A landscape with many peaks, sampled at points; each row gives a point and its height.
From any point a climber takes the steepest step (rise divided by distance) to one of its 3 nearest points. It stops when none of these is higher. Distance is the straight distance between rows; heights are no part of it.
Duta h=62.0: [155 116 115 167 129 108 115  80 126 125  96  86 142 144 154 119 108 101
 134 148 149 135 123 110 148 138  93 114 158 140 134 151 172 163 144 153
 149 164 133 136 146 125 155  87  91 149 115 144 131 142  98 132  89 136
 119 137 116]
Bidat h=57.7: [129 144  96  91 146 161 136 123  98 118 136 123 122 107 137  93 123 179
 184  80  99 138 120 168 171 140 111 101 153 101 149  94 151  87 134  96
  84 145 129 119  79  99 152 137 133 149  97 103 121 160 111 104  89 104
 107 166 132]
Tize h=41.8: [ 96 117 122  66 107  62 123 148  48 153 157  82 143 139  99 148 101 158
 142 129  72 162 101 114  74 175  85  82 162 162 108 167  97 107 152 140
  95  87  77  53 139 149 127 137 197 108 135 186 118  71 104 165 215 166
 154 105 114]
dosek h=79.1: [128 121 143 125 143 138 130 132 189 147 144 183 130 149 127 121 105 110
 106 147 202 116 160  97 121 103 142 153 127 113 125 124 117 155  86 127
 173 135 157 176 131 139  84 128  71 101 136  91 118  80 135 132 152 109
 110 120 141]
leva h=73.1: [128 131 168 145 119 140 129 159 211 134 130 191 120 132 123 141 141  94
 101 152 199 104 158  93  88  99 154 173  94 119 114 122  78 155  84 135
 164 111 180 182 161 156  84 145  99 102 150  81 128 101 162 110 159 126
 105 102 144]
fezi h=69.0: [118 126 125 116 149 147 125 119 160 152 148 180 128 142 133 104  94 126
 136 141 187 123 172 111 144 109 131 143 151  96 140 123 156 141 100 123
 162 153 149 159  97 122  95 112  72 116 111 102 113  89 115 130 126 104
 115 137 132]
tolut h=62.3: [161 109 193 169 126 105 130 167 220 127 144 173 142 125 138 151 146 119
  88 139 215 132 122  87  79 121 107 124 141 127 109 166  56 155 116 147
 132 120 191 155 177 144  95 117  96  71 147  93 117 105 171  76 155 126
 114 100 164]
nobit h=70.8: [156 114 115 187 124  89 115  88 115 122  93  79 147 149 165 136 115  88
 131 158 136 142 100 105 139 137  93 118 136 152 122 149 172 168 149 166
 146 167 129 123 151 135 161  80 117 149 119 151 126 146 105 132  93 140
 129 124 111]
Pufo h=56.8: [173  98 141 180 136  89 126 100 174 117 104 111 155 160 155 131 104 101
 105 158 186 150  99  98 136 130  97 114 167 138 126 155 145 174 141 160
 152 153 144 145 155 129 151  74  75 125 120 142 117 138 131 132 101 122
 114 123 141]
gegez h=76.5: [116 127 144 138 124 152 126 158 205 140 137 201 110 137 128 135 132  91
 107 153 185 106 160 102 105  91 176 185  79 108 118 108 104 156  79 125
 170 113 169 185 142 151  84 143  94 108 151  81 121  97 160 126 151 129
 112 105 139]
boti h=58.3: [182  83 147 197 128  77 126 125 197 110 114 130 157 157 159 153 103  99
  86 170 182 161  81  86 122 124  99 100 164 136 118 160 110 176 150 160
 145 142 143 139 152 129 160  66  78 109 137 144  95 149 155 118 103 114
 126 110 163]
fifot h=57.1: [121 141 132 147  89 165 112 181 217 111 134 190  86 109 153 149 174  77
 114 157 168 107 150 139  95  92 188 215  39  92 120  97  92 151  88 125
 153  87 184 197 165 140 127 145 100 137 156  67 135 153 176 106 114 162
 114  92 140]
venu h=68.1: [107 132 134 142 116 167 111 168 195 127 149 206  96 123 147 138 147  81
 103 151 159 107 151 149 112  85 206 212  60  97 130 102 132 151  77 121
 162  95 161 188 123 134 101 148 100 118 153  72 116 113 177 130 126 155
 127  92 135]
mina h=65.9: [153 128 199 173 120 121 129 175 220 127 130 177 127 118 136 151 159 109
  95 144 207 120 135  90  63 117 117 147 116 129 109 155  47 149 104 144
 131 118 197 161 182 152  90 127 111  77 150  80 128 106 173  66 159 133
 109  92 156]
zumok h=40.4: [117 134 139  36 106  73 161 140  51 154 154  94 149 158  65 139  92 182
 114 149  66 136 121 132  95 184 110  76 172 145 130 149  85  80 157 133
 108  80  54  39 126 141 123 130 194 100 123 204 157  88 117 184 202 153
 125 117 141]
tonad h=71.0: [115 136 102 105 122 156 127 119  76 105 119  78 121  98 107 124 162 159
 154  91  40 118 122 164 160 137 139  93 115 128 131 115 123 102 165 103
  94 119  85 108 107 116 156 166 169 156 130 157 139 180 117 125 108 115
 135 163 118]
fuso h=49.2: [164 107 129 156 137 106 121  81 158 125 109 110 150 156 149 117  99 103
 118 148 182 136 123 108 144 132  98 115 168 132 136 153 157 167 137 150
 159 162 140 143 151 124 138  85  64 127 112 137 125 127 114 133  99 121
 112 134 130]
Gasal h=67.6: [129 132 111  78 144 154 156 119  90  90 117  93 120  95 102 136 167 170
 112  81  34 125  98 200 166 140 148 111 115 121 143  98 124  81 173  95
  76 118  56  98 112 102 162 182 180 164 118 138 145 174 161 143 132 109
 125 153 130]
timop h=60.3: [115 124 126  64 156 139 173 131  85 110 123 109 117 112  70 161 145 169
  66 119  33 113 121 187 135 132 170 115 101 119 144  99 126  73 182 111
 104 101  31  66  99 119 146 164 212 163 121 172 173 155 176 200 170 106
 149 142 125]
vesa h=34.3: [151 116 117 146 136 121 116  78 144 129 115 108 141 145 145 111 103 111
 136 141 171 130 137 111 149 133  99 115 166 125 138 145 164 159 132 142
 153 161 136 146 134 122 135  92  66 138 105 130 133 128  97 126  93 122
 113 145 120]
rik h=72.3: [106 139 105 107 117 143 127 123  73 113 115  71 123 105  97 136 162 154
 145  93  35 118 123 153 158 133 145  98 111 147 122 120 114 103 165 109
  95 116  79  96 113 127 150 172 181 151 138 172 140 171 115 142 122 121
 144 154 120]
Zuvod h=79.8: [120 140  93 107 124 156 120 108  91 112 125  90 121 103 134 110 146 154
 173  91  80 128 128 158 172 141 114  88 132 118 140 114 142 108 150 109
 100 146 111 121  96 109 154 147 134 151 115 141 127 170  94 106  87 113
 129 168 115]
bage h=61.8: [ 93 137 130  95 103  89 127 137  35 148 136  77 127 132  90 139 132 153
 136 117  64 140 116 117 102 160 113  99 127 185 107 152 107 104 145 133
 106  97  89  62 149 145 114 146 206 118 148 186 132  97  97 160 191 157
 164 113 105]
kide h=61.0: [169 101 185 165 135  99 131 143 220 124 134 160 149 139 135 143 122 117
  80 141 214 138 115  92  97 125 106 120 159 131 123 161  75 158 120 148
 143 122 174 159 174 141 110 103  69  80 138 103 114 103 168  95 144 117
 106 108 159]
kam h=70.4: [124 137  97  98 129 156 128 113  91 105 128  89 124 100 125 111 152 164
 165  83  64 128 115 171 172 142 121  91 131 119 137 107 131  98 156  98
  89 133  99 120  94 110 161 157 144 156 112 135 128 181 109 109  89 115
 124 165 125]
nupa h=71.5: [114 136 109 101 125 152 137 126  75 105 120  82 123 102  98 132 166 160
 137  90  37 119 115 170 160 136 145 100 113 132 130 111 122  98 166 103
  91 116  79 100 111 118 157 178 179 156 131 163 140 181 125 139 119 117
 144 157 123]
Rafev h=62.9: [134 125 121  59 179 154 179 105  85  96 108 108 119 107  92 160 149 165
  53  95  33 117 118 220 142 136 167 139 106 111 148  93 148  80 176 110
  89 105  19  79 111  96 158 172 197 166 104 151 184 154 191 183 166 109
 137 134 118]
Ludaz h=56.3: [132 133  98 135 123 137 109  84 102 123 112  81 131 124 144 113 122 121
 163 119 119 126 137 127 162 134 102 105 146 126 136 141 163 140 146 134
 131 161 127 132 121 120 145 115 102 152 108 148 138 154  75 117  81 129
 127 153 111]
kas h=55.2: [135 140 126 135  88 168 107 181 217  89 148 190  74 101 180 136 186  79
 116 154 158 115 136 180 112  99 193 233  51  84 134 102 111 139  91 118
 157  72 177 195 169 116 154 129  83 141 139  50 141 165 183 101  83 185
 120  88 143]
Zopak h=59.9: [122 141 130 139  89 166 108 182 213 104 139 190  87 108 163 142 175  75
 111 154 164 111 145 156 102  90 199 224  45  89 125 102 105 149  88 124
 156  80 178 199 159 130 135 141  92 138 149  59 134 154 181 109 102 171
 120  88 138]
dibag h=49.4: [100 131 138  60 105  67 141 146  44 153 157  86 141 148  77 142 103 168
 127 127  66 142 112 123  89 175 102  87 160 162 118 156  93  94 152 135
 101  84  70  46 138 144 122 138 198 106 132 197 138  81 111 171 208 160
 143 108 125]
vuva h=63.8: [ 95 140 134  83 112 112 149 142  50 137 135  89 123 129  63 140 140 166
 112 122  40 115 132 132 126 151 146 102 116 162 119 129  92  81 155 125
 111  93  65  62 127 138 119 160 209 128 150 199 154 126 117 178 177 122
 158 131 127]
Gakod h=59.4: [124 134  92 116 127 158 112 100  93 118 128  90 124 110 139 106 130 143
 177  98  99 131 139 140 168 135 108  97 147 115 139 123 150 116 146 113
 111 153 121 125 104 110 152 132 116 149 106 138 128 166  80 104  82 117
 126 162 115]
deg h=58.7: [105 135 143  55 117  98 166 144  56 143 143 102 130 143  49 143 107 182
  97 145  56 115 139 130 109 152 143  91 137 152 128 128  82  67 161 126
 121  86  46  42 112 140 114 141 213 122 134 202 171 118 127 196 194 124
 140 129 140]
Romaz h=56.9: [177  76 173 189 126  83 124 148 215 114 143 153 158 138 156 157 119 116
  76 157 200 158  98  87  96 122  96  99 169 131 117 177  72 163 144 159
 136 126 165 149 161 132 139  80  75  82 144 130  92 134 172  91 125 114
 124 104 176]
Nibe h=62.7: [106 153 111 119 164 171 138 146 115 162 151 190 120 130 138  91  94 156
 166 107 166 133 147 147 141 120 145 151 156  88 153  92 182  94  90 105
 109 146 158 120  47 101 112 116 113 124 102  95 107 104 137 117 104 107
 128 137 128]
fomal h=79.4: [117 128 109 164 115  87 108 112  52 132 102  68 136 132 144 139 134 100
 151 136  78 148  95 105 115 141  92 116 104 178 107 147 161 141 147 153
 125 141 118  94 157 146 142 117 190 148 135 151 127 122  83 134 137 160
 164 120  87]
zad h=72.2: [ 91 134 123 142 139 171 110 161 163 149 156 217 109 129 142 124 130  97
 108 137 165 118 159 150 115  90 204 210  90  96 140 103 167 140  75 117
 155 106 154 171  82 119  91 135 102 106 140  86 102  89 169 137 120 146
 141 102 123]
meral h=76.9: [116 116 117 168 128  69 104 120  58 131 104  79 133 136 151 143 125  92
 157 142  78 151  85  93 107 135  84 114 106 176 106 146 157 151 143 159
 131 143 118  94 160 154 139 116 200 153 132 149 120 115  87 129 146 166
 167 115  85]
sapa h=75.1: [103 142 118 130 103 116 117 118  39 135 118  64 124 118 106 136 149 132
 147 112  50 125 123 126 130 142 123 107 110 179 108 145 127 114 146 133
 108 108  97  90 141 137 131 155 198 139 149 179 134 139  86 143 143 150
 163 129 101]
Teli h=79.3: [114 122 141 126 132 151 126 146 194 148 144 203 119 141 126 124 118 104
 106 151 192 115 162 106 111  97 163 177 107 107 122 113 116 148  80 128
 169 124 161 178 125 142  79 134  86 107 142  86 115  81 147 133 153 117
 117 115 138]
tal h=53.8: [154 110 160 140 143 119 131 118 200 139 132 160 142 149 130 118 104 113
  97 145 213 128 138  97 125 121 115 131 159 128 133 146 113 160 106 137
 167 139 158 167 151 138  96 106  60 100 128 104 123  94 137 123 140 110
 103 124 145]
Vepi h=72.7: [116 140 110 149 105 113 109 104  50 130 101  56 129 117 128 138 146 116
 155 114  67 127 121 120 132 142 112 111 111 176 113 143 149 127 142 137
 114 134 113 103 148 135 140 134 176 148 139 173 139 146  79 134 126 152
 159 132  93]
boza h=70.9: [138 122 165 136 135 132 132 146 211 140 132 185 129 138 123 130 123 105
  97 146 204 114 150  87 105 107 141 161 121 124 116 130  91 154  88 133
 162 119 171 176 158 150  82 128  80  96 144  86 127  87 153 111 160 119
 107 111 147]
nor h=70.6: [145 128 180 151 130 127 133 161 218 136 132 183 127 134 127 139 140 102
  92 143 209 115 145  89  84 109 132 156 113 127 112 135  71 153  91 139
 153 115 186 174 173 152  82 137  97  88 149  81 130  95 161  97 164 123
 102 103 150]
tiva h=54.5: [172  99 148 157 137  99 130 105 194 127 115 132 155 155 143 124  99 109
  94 150 203 141 112  98 126 129 102 112 168 134 131 156 128 170 129 149
 154 147 147 152 157 130 132  84  56 108 120 126 121 117 141 123 115 116
 108 121 148]
komas h=69.7: [103 134 130 140 124 168 108 166 185 129 155 214  98 123 147 136 143  84
 102 145 162 108 153 154 114  85 206 217  66  96 134 105 148 152  77 118
 163  93 158 186 108 130 100 142  99 114 146  77 109 105 174 135 119 156
 132  97 129]
dile h=72.1: [108 143 102 129 106 145 111 107  63 118 112  63 125 108 119 127 154 136
 163  99  52 122 128 142 156 138 127  95 120 150 120 130 132 119 155 120
 104 133 102 115 124 129 145 152 163 150 135 171 138 174  84 124 102 130
 141 153 106]
kep h=73.7: [130 136 162 151 108 147 128 170 213 128 127 192 107 124 131 145 149  86
 108 151 189 101 156  96  91  92 161 183  73 116 107 114  77 152  81 128
 157 104 185 186 171 157  87 148 105 108 159  77 134 113 165 112 154 131
 106  99 147]
modom h=66.3: [ 95 139 127  97 101 108 132 133  41 141 128  80 128 124  81 140 142 153
 128 114  46 124 127 128 123 156 132 100 115 181 111 141 101  97 153 125
 112  95  79  71 138 140 119 160 209 127 152 194 145 126 105 165 174 138
 158 125 117]
did h=61.3: [103 128 140  59 133 114 168 140  63 134 133 110 122 131  50 149 119 176
  83 139  40 104 133 146 117 136 159  93 114 130 141 111  94  68 170 124
 122  95  36  53 104 136 124 154 222 145 133 196 174 140 146 203 185 106
 148 132 133]
Rane h=78.8: [ 97 133 119 125 147 165 123 147 161 154 155 211 117 141 135 114 105 116
 123 142 178 116 165 128 124  93 179 178 115  93 138 106 162 138  80 120
 159 128 155 160  78 121  88 124  92 108 129  89  98  82 149 138 129 120
 130 120 128]
Nonav h=52.6: [167 105 144 148 143 109 128  99 190 134 124 137 150 155 136 121 102 114
 101 150 204 134 128 100 136 128 103 123 169 130 135 149 135 163 123 147
 158 148 152 159 156 133 119  94  57 112 119 121 120 108 131 130 122 112
 105 126 143]
vab h=15.2: [123 134  98 120 131 148 111  93 113 126 127 106 127 122 141  99 118 140
 172 115 132 131 150 132 165 134  98 102 159 108 143 127 165 127 134 123
 131 161 127 138 100 113 142 117  94 143  99 130 129 151  77 112  83 115
 118 162 116]
pefud h=45.9: [122 140  97 133 114 143 109  90  83 120 114  72 128 109 136 116 138 134
 170 106  89 122 139 137 159 137 111  98 133 133 131 132 149 127 148 122
 116 150 117 127 118 121 153 137 128 154 118 151 139 169  77 113  85 132
 133 158 108]
Maz h=57.6: [128 149 168 169  96 150 126 183 218 121 118 183 104 110 139 158 168  92
 111 152 191 103 159  98  76  98 153 193  68 115  99 119  58 148  87 130
 142 104 198 175 179 159  97 146 116 109 160  74 142 130 169  92 140 142
 109  90 141]
rifo h=23.1: [139 122 117 126 145 135 123  86 156 138 128 136 143 142 137 102  97 120
 135 136 183 128 154 111 152 122 103 120 169 111 143 139 156 150 120 138
 160 163 142 157 120 120 122  98  60 128 105 117 123 112  95 121 107 112
 106 144 127]
sazud h=73.5: [107 143 105 138 102 124 111 108  52 128 111  57 127 114 119 134 154 126
 154 108  54 123 127 127 139 142 121 104 108 173 113 140 137 122 148 133
 107 127 103 104 138 132 138 147 178 144 141 178 140 153  77 133 124 145
 156 142  97]
fuga h=29.7: [124 129 107 117 146 144 122 103 144 141 141 150 131 138 137  99  96 131
 150 131 175 128 162 114 154 121 109 121 166 100 144 126 159 135 115 125
 156 161 140 150  99 120 118 109  69 124 101 111 117 109  95 123 108 103
 115 151 127]
rov h=82.6: [106 125 128 123 146 155 130 140 176 154 153 202 119 143 126 118 106 114
 119 148 191 116 166 110 126  99 163 168 122  99 133 114 142 146  84 120
 167 135 153 171 100 132  87 130  82 104 132  92 108  80 139 138 145 110
 121 124 135]
zod h=67.2: [135 130 102 150 117 124 107  79  95 124 103  72 137 125 145 119 124 113
 161 127 114 128 132 123 149 136 102 108 143 142 131 143 163 145 144 138
 138 162 127 131 133 128 147 108 112 149 116 153 139 156  77 123  83 137
 127 145 103]
Zutug h=41.5: [108 117 130  43  97  58 149 140  50 153 159  84 152 151  81 146  88 169
 126 139  70 157 104 130  78 191  92  71 185 142 124 165  89 100 160 138
  96  79  55  45 133 144 133 126 189  97 122 198 135  80 114 178 208 167
 129 109 136]
Vin h=69.6: [119 132 109  85 135 155 141 123  82  94 122  89 121  99  98 131 162 170
 128  84  34 125 107 184 167 140 149 103 111 121 141 105 121  92 172  92
  84 117  69 103 108 111 160 175 181 162 126 146 140 179 148 140 125 113
 134 158 126]
pag h=44.1: [121 141  97 100 146 164 132 124 110 139 142 148 124 119 144  85 107 165
 183 101 140 139 140 144 161 134 117 111 162  91 151 100 160 101 118 106
 106 158 143 125  63 100 135 118 110 134  93 104 111 134 106 103  90 104
 118 159 130]
ges h=55.3: [138 155 107  89 155 167 152 129  98 128 136 147 119 112 137  88 111 191
 181  79 118 137 118 174 160 139 117 120 159  98 155  82 158  66 112  85
  71 149 141 111  67  94 149 132 136 144  92  90 124 139 129 109  97 102
 110 154 134]
zeze h=24.9: [122 131  96 108 146 155 119 107 123 143 142 140 128 126 141  92  98 147
 172 117 154 129 156 129 158 125 108 110 164  97 144 116 162 123 121 118
 134 167 135 138  84 104 126 110  86 133  99 115 113 122  90 111  96 107
 116 160 125]
Sarup h=65.6: [136 144 181 163 104 138 130 171 221 132 124 186 110 124 133 150 161  91
 107 149 200 102 155  89  73 103 146 179  82 121 100 127  59 151  87 133
 147 106 195 177 179 160  90 141 114 100 158  74 139 117 166  89 155 132
 105  97 146]
moki h=56.5: [109 138 103 107 152 161 127 121 123 148 150 164 122 127 140  92  99 155
 172 115 166 132 156 129 153 123 120 125 162  87 148 102 165 111 108 114
 128 157 145 132  65 110 120 112  98 125  97 105 108 115 107 112 103 101
 120 151 131]
zapun h=70.1: [152 115 181 151 131 120 135 150 216 136 131 176 139 139 124 138 127 109
  91 141 216 123 137  86  95 112 124 143 136 131 116 145  74 155  99 140
 154 122 177 170 172 148  88 119  82  85 143  88 125  91 159 101 157 116
 104 103 152]
Fifeb h=62.8: [ 97 139 131  82 117 119 154 142  59 131 128  92 122 126  62 144 141 164
 105 123  39 110 131 142 129 140 158  97 110 151 126 123  93  83 164 119
 109  96  57  64 115 138 126 166 215 138 145 195 159 146 131 183 174 115
 152 135 129]
mig h=75.5: [ 93 141 118 130 156 173 127 156 144 164 155 211 116 136 133 108 101 126
 134 132 173 123 162 143 122 101 183 183 124  93 146 103 183 122  80 111
 139 127 155 141  57 104  92 121 100 110 125  96 100  85 151 138 117 122
 139 120 124]
Mur h=71.2: [125 135 103 156 111 123 107  90  72 128  99  59 133 122 142 129 136 110
 159 121  86 127 125 126 139 140 102 109 125 162 118 144 162 143 150 143
 125 152 120 119 139 132 144 119 148 154 130 160 142 155  76 128  99 149
 148 140  99]
pip h=45.7: [154 110 133 141 140 116 130  91 170 128 121 129 146 153 139 112  99 115
 120 147 194 131 133 104 144 127 102 122 170 124 135 151 146 156 123 143
 163 161 144 153 140 128 127  92  56 120 111 124 127 114 110 128 112 116
 104 137 129]
fek h=61.1: [161 105 196 182 122 101 126 176 224 123 153 173 145 113 145 158 153 117
  88 144 211 139 121  87  66 118  94 113 144 122 111 177  46 155 127 146
 124 117 195 152 174 139 104 107  99  61 147  93 110 108 172  64 147 132
 125  97 169]
vene h=67.8: [168 105 129 197 132  78 118 100 136 115  91  96 151 160 164 140 105  85
 116 171 147 146  87  96 132 127  91 114 145 151 124 146 161 178 149 170
 155 160 131 123 150 133 166  68 114 148 128 147 114 151 121 131  93 131
 129 122 124]
soni h=51.5: [151 157 107  81 159 161 160 126  92 114 125 132 122 105 133  89 122 199
 174  68  96 135 103 183 165 147 116 124 154 104 158  79 150  58 117  81
  57 145 129 107  81  91 158 149 147 153  97  89 133 149 140 117 101 103
 101 158 139]
suzut h=73.4: [103 142 110 122 108 135 119 117  53 122 116  64 123 111 105 133 157 142
 148 101  45 117 130 138 146 142 134  99 111 168 113 132 122 112 153 121
 103 119  97  97 131 128 141 159 183 147 142 178 142 164  92 139 125 133
 154 146 110]
fabo h=72.5: [150 118 114 178 122  99 113  81 103 119  94  70 144 148 154 125 116  95
 142 144 128 136 111 112 136 137  93 114 137 153 125 147 177 161 147 154
 144 166 128 127 146 132 154  91 122 155 119 153 132 147  94 131  94 142
 135 132 108]
Nezi h=62.5: [176  90 139 208 128  72 124 115 170 112  99 120 154 165 168 144 100  94
 101 177 163 159  78  87 128 128  95 109 153 139 119 153 130 175 153 165
 152 153 134 132 151 138 168  62  94 134 131 154  99 155 144 125  96 120
 128 117 151]
noba h=56.4: [179  93 161 170 139  92 131 119 201 124 122 135 160 155 144 135 101 112
  89 151 199 144 105  97 120 124 100 110 170 131 128 160 116 170 134 152
 151 142 156 152 163 133 135  79  61 102 128 130 112 122 153 116 120 112
 109 112 154]
zur h=71.1: [ 95 141 123 119 104  99 121 128  35 144 122  71 127 124  99 140 144 143
 138 113  54 133 121 119 114 152 116 104 117 184 106 144 122 111 144 134
 107 104  96  79 147 141 123 153 203 130 151 186 135 118  94 152 169 152
 166 119 101]
bibak h=0.5: [138 124 106 130 138 136 113  82 134 133 124 113 140 135 143 105 103 121
 152 128 156 125 154 122 158 129 100 113 166 111 143 135 166 143 131 133
 151 171 131 146 112 113 134 102  74 137 104 126 132 132  86 119  93 116
 116 153 121]
piro h=63.9: [101 115 121 125 120  66 108 140  41 141 130  79 133 130 126 147 123 117
 154 127  72 161  92  98  94 152  81 104 116 179 104 155 133 129 143 150
 118 115 102  73 156 158 124 136 214 132 135 158 117  89  89 139 184 171
 174 112  83]
depu h=54.7: [166 102 165 151 141 105 134 118 204 128 131 147 151 153 132 129 106 115
  89 147 213 139 122  94 118 122 110 120 168 132 128 157 109 166 122 146
 155 137 162 161 163 132 114  98  57  99 130 114 117 102 148 117 137 112
 106 116 154]
tilid h=50.5: [140 146 104  89 147 163 147 120  95 103 127 115 120  99 132 104 138 186
 166  74  76 137 100 184 173 143 118 106 144 104 150  90 144  74 140  85
  72 140 109 114  89  98 164 155 147 154 101 106 128 164 132 110  94 103
 105 167 134]
Furi h=77.6: [106 128 115 159 113  89 109 119  47 135 108  66 130 127 134 142 135 108
 153 130  72 142 103 112 115 146 101 117 103 183 107 151 153 134 146 153
 116 136 117  89 155 144 133 129 194 144 135 164 129 122  82 134 146 163
 166 121  87]
vod h=62.4: [ 96 142 124  95 109 128 139 135  55 133 121  75 127 121  72 140 152 160
 123 110  37 114 129 145 136 142 151 101 104 163 116 123  97  90 161 116
 105  94  70  75 123 132 128 170 201 141 150 192 151 150 116 167 158 122
 156 138 122]
lono h=66.9: [108 133 128 141 108 167 102 172 198 110 152 203  95 119 154 136 159  77
 104 148 155 110 144 164 114  91 212 227  53  94 131 103 131 148  78 118
 158  82 162 192 125 124 120 141  95 122 153  68 121 124 177 126 107 166
 127  91 133]
sitod h=42.9: [162 148 107  71 160 157 174 110  92  91 118 116 116 100 126 110 141 193
 139  68  58 129  97 201 173 144 125 132 138 112 154  80 132  61 134  76
  57 137  92 106 103  90 166 172 159 159  94  92 150 161 158 125 118 106
  99 159 138]
sos h=66.1: [107 142 108 111 155 164 131 138 131 158 152 182 123 131 140  95  94 153
 165 120 168 132 157 139 147 117 137 138 154  87 149 100 177 109  98 110
 128 147 151 128  58 104 107 115 101 119 106  97 102 100 121 120 110 102
 127 139 127]
vuv h=61.4: [106 130 123  81 134 142 153 136  74 110 121  94 121 110  74 149 160 167
  98 110  27 112 118 172 144 134 168 107  96 134 133 110 113  83 180 109
 102 104  47  81 109 124 145 177 206 155 139 171 151 166 153 175 154 111
 150 148 125]
lor h=61.6: [155 119 208 187 115 111 127 187 224 130 151 181 133 102 146 161 167 110
  99 146 208 127 129  86  57 116  98 123 128 122 108 173  41 153 123 148
 120 120 201 144 180 146  98 120 116  68 153  80 119 107 172  52 150 142
 121  91 159]
fozu h=60.5: [111 153 112 106 162 171 146 143 102 157 146 172 119 121 141  88  95 175
 175  99 158 137 138 153 151 125 135 138 161  89 154  87 179  81  93  98
  93 146 157 118  50  95 126 121 119 133  98  94 116 113 129 113 100 105
 120 148 131]
kal h=67.5: [145 125 112 161 124 115 110  73 112 124 101  79 141 141 151 116 114 105
 142 135 133 133 131 119 147 135  94 112 148 142 130 148 170 160 143 145
 144 165 129 136 139 123 151  97  99 149 114 145 141 147  87 125  81 133
 125 137 107]
num h=72.0: [117 134 147 147 111 159 119 172 212 128 136 199 101 122 137 142 152  83
 108 154 175 104 158 117  93  91 183 204  59 104 112 104  90 154  81 127
 160  99 178 190 151 148  99 150 105 117 160  78 128 121 169 119 140 142
 118  94 140]
Moze h=58.4: [125 160 110 101 163 168 153 141 100 147 139 166 121 115 135  83  95 185
 176  87 142 138 123 165 152 131 133 134 161  96 157  82 169  67  92  90
  75 144 157 110  54  93 138 125 131 135  98  92 124 124 136 115  98 103
 115 148 134]
darur h=63.2: [122 138 129 139  97 167 103 174 209 105 146 195  86 110 167 140 176  76
 109 148 156 113 138 172 114  91 202 233  52  90 133 103 124 144  83 119
 159  79 167 194 149 124 131 143  88 135 145  58 129 145 183 117  99 176
 119  88 133]
dez h=71.7: [ 97 131 120 132 110  87 116 128  36 140 122  68 132 127 116 142 141 123
 151 119  64 140 110 112 105 152 106 110 110 186 103 155 133 118 142 144
 110 117 107  78 155 142 121 140 204 133 144 172 125 109  85 142 172 164
 167 119  91]
defe h=65.7: [131 143  95  92 138 160 126 117  97 112 130 105 122  99 135 101 137 171
 179  80  84 135 123 163 176 140 115  94 148 103 145 104 149  95 145  97
  91 151 118 120  86 103 155 142 133 148 102 119 125 166 107  99  83 109
 118 169 127]
vub h=76.0: [134 114 118 186 125  73 108 106  78 123  96  81 140 144 160 143 121  78
 148 156  97 147  84  98 123 132  89 118 111 163 107 141 168 162 146 162
 135 158 119 101 156 147 150  94 174 158 129 149 122 132  95 131 121 155
 158 121  93]
Davo h=68.3: [150 110 121 200 129  69 116 103 114 116  86  91 147 157 169 140 112  79
 134 167 126 145  79  91 127 130  94 114 125 154 118 142 169 172 151 169
 149 165 128 117 151 144 165  78 140 160 127 151 116 150 115 132 104 139
 143 118 110]
fil h=60.4: [ 95 137 133  76 108  91 143 142  40 147 142  84 131 137  74 136 128 164
 122 126  58 128 125 122 104 165 127  98 129 172 114 147  93  91 148 131
 103  89  74  55 139 143 115 152 206 116 147 195 143 104 104 171 192 142
 157 122 121]
sipa h=51.3: [144 116 138 127 143 131 129 104 183 141 131 159 141 147 131 110  97 115
 113 146 203 124 152  97 137 116 117 133 160 112 133 137 136 156 106 136
 170 151 146 166 137 127 102 107  57 109 117 107 123  94 125 130 130 105
 108 133 137]
Ditag h=46.3: [147 142 106  81 149 161 150 115  94  88 123 105 121  98 122 114 152 184
 151  71  53 129  96 195 171 144 129 110 132 113 143  91 127  78 148  81
  68 133  91 109  99  96 165 170 157 162 104 113 135 168 140 119 106 108
 111 164 133]
laf h=65.8: [140 135 115  67 161 153 168 112  89  86 113 100 122 102 102 139 162 174
  95  80  29 121 102 209 161 142 151 123 112 115 147  99 131  77 172  90
  75 112  50  95 114 100 165 181 182 165 111 131 157 167 176 154 140 106
 125 155 129]
kap h=74.1: [138 126 111 180 121  90 109  90  84 124  93  67 142 138 156 136 125  92
 148 141 108 138 100 110 128 138  98 116 123 164 116 147 174 157 145 161
 135 159 128 117 152 136 152 102 148 154 125 153 130 143  86 129 101 153
 145 127  97]
kur h=59.0: [176  86 169 170 132  84 130 136 212 117 134 146 159 143 149 147 113 113
  79 151 206 149 100  92 104 128  97 105 173 132 122 166  87 169 138 155
 141 132 163 150 167 133 135  83  68  91 137 126 100 125 168 101 129 116
 118 108 170]
peme h=74.8: [101 130 128 135 136 163 122 157 183 145 153 214 113 136 134 127 124  96
 112 148 172 113 161 131 115  91 191 195  89 100 133 104 142 146  80 119
 163 113 156 181 100 128  88 135  97 110 144  83 104  89 162 137 133 133
 128 104 133]
zafim h=83.0: [112 129 111 115 155 156 128 122 148 157 153 179 122 141 137 100  88 133
 146 131 182 124 169 117 143 114 133 134 151  93 146 114 163 131 100 121
 160 154 144 150  77 116 100 112  80 116 111 100 104  92 112 125 121 103
 120 141 131]

Two climbers start at each pair of points below. Name the first point that both come to, or write never.
vesa, kal: fabo
boti, tolut: never
kas, fifot: rov
Zopak, lor: never
Duta, zod: kap

Call two points neighbours if one is among the 3 nearest of the other. Go from one point of each pair to the other, from neighbour to neighbour, staying as high as possible. Name the lowest point that can't be avoided.
sapa, fomal: Vepi
Zuvod, dibag: Tize
kep, rov: leva
fomal, Zuvod: kam

For each start below, name the point where the climber stops.
ges: zafim
venu: rov
rifo: kep
bibak: fomal
laf: sapa
sitod: Zuvod
kur: kep
Rafev: sapa
vuv: sapa
Ludaz: fomal
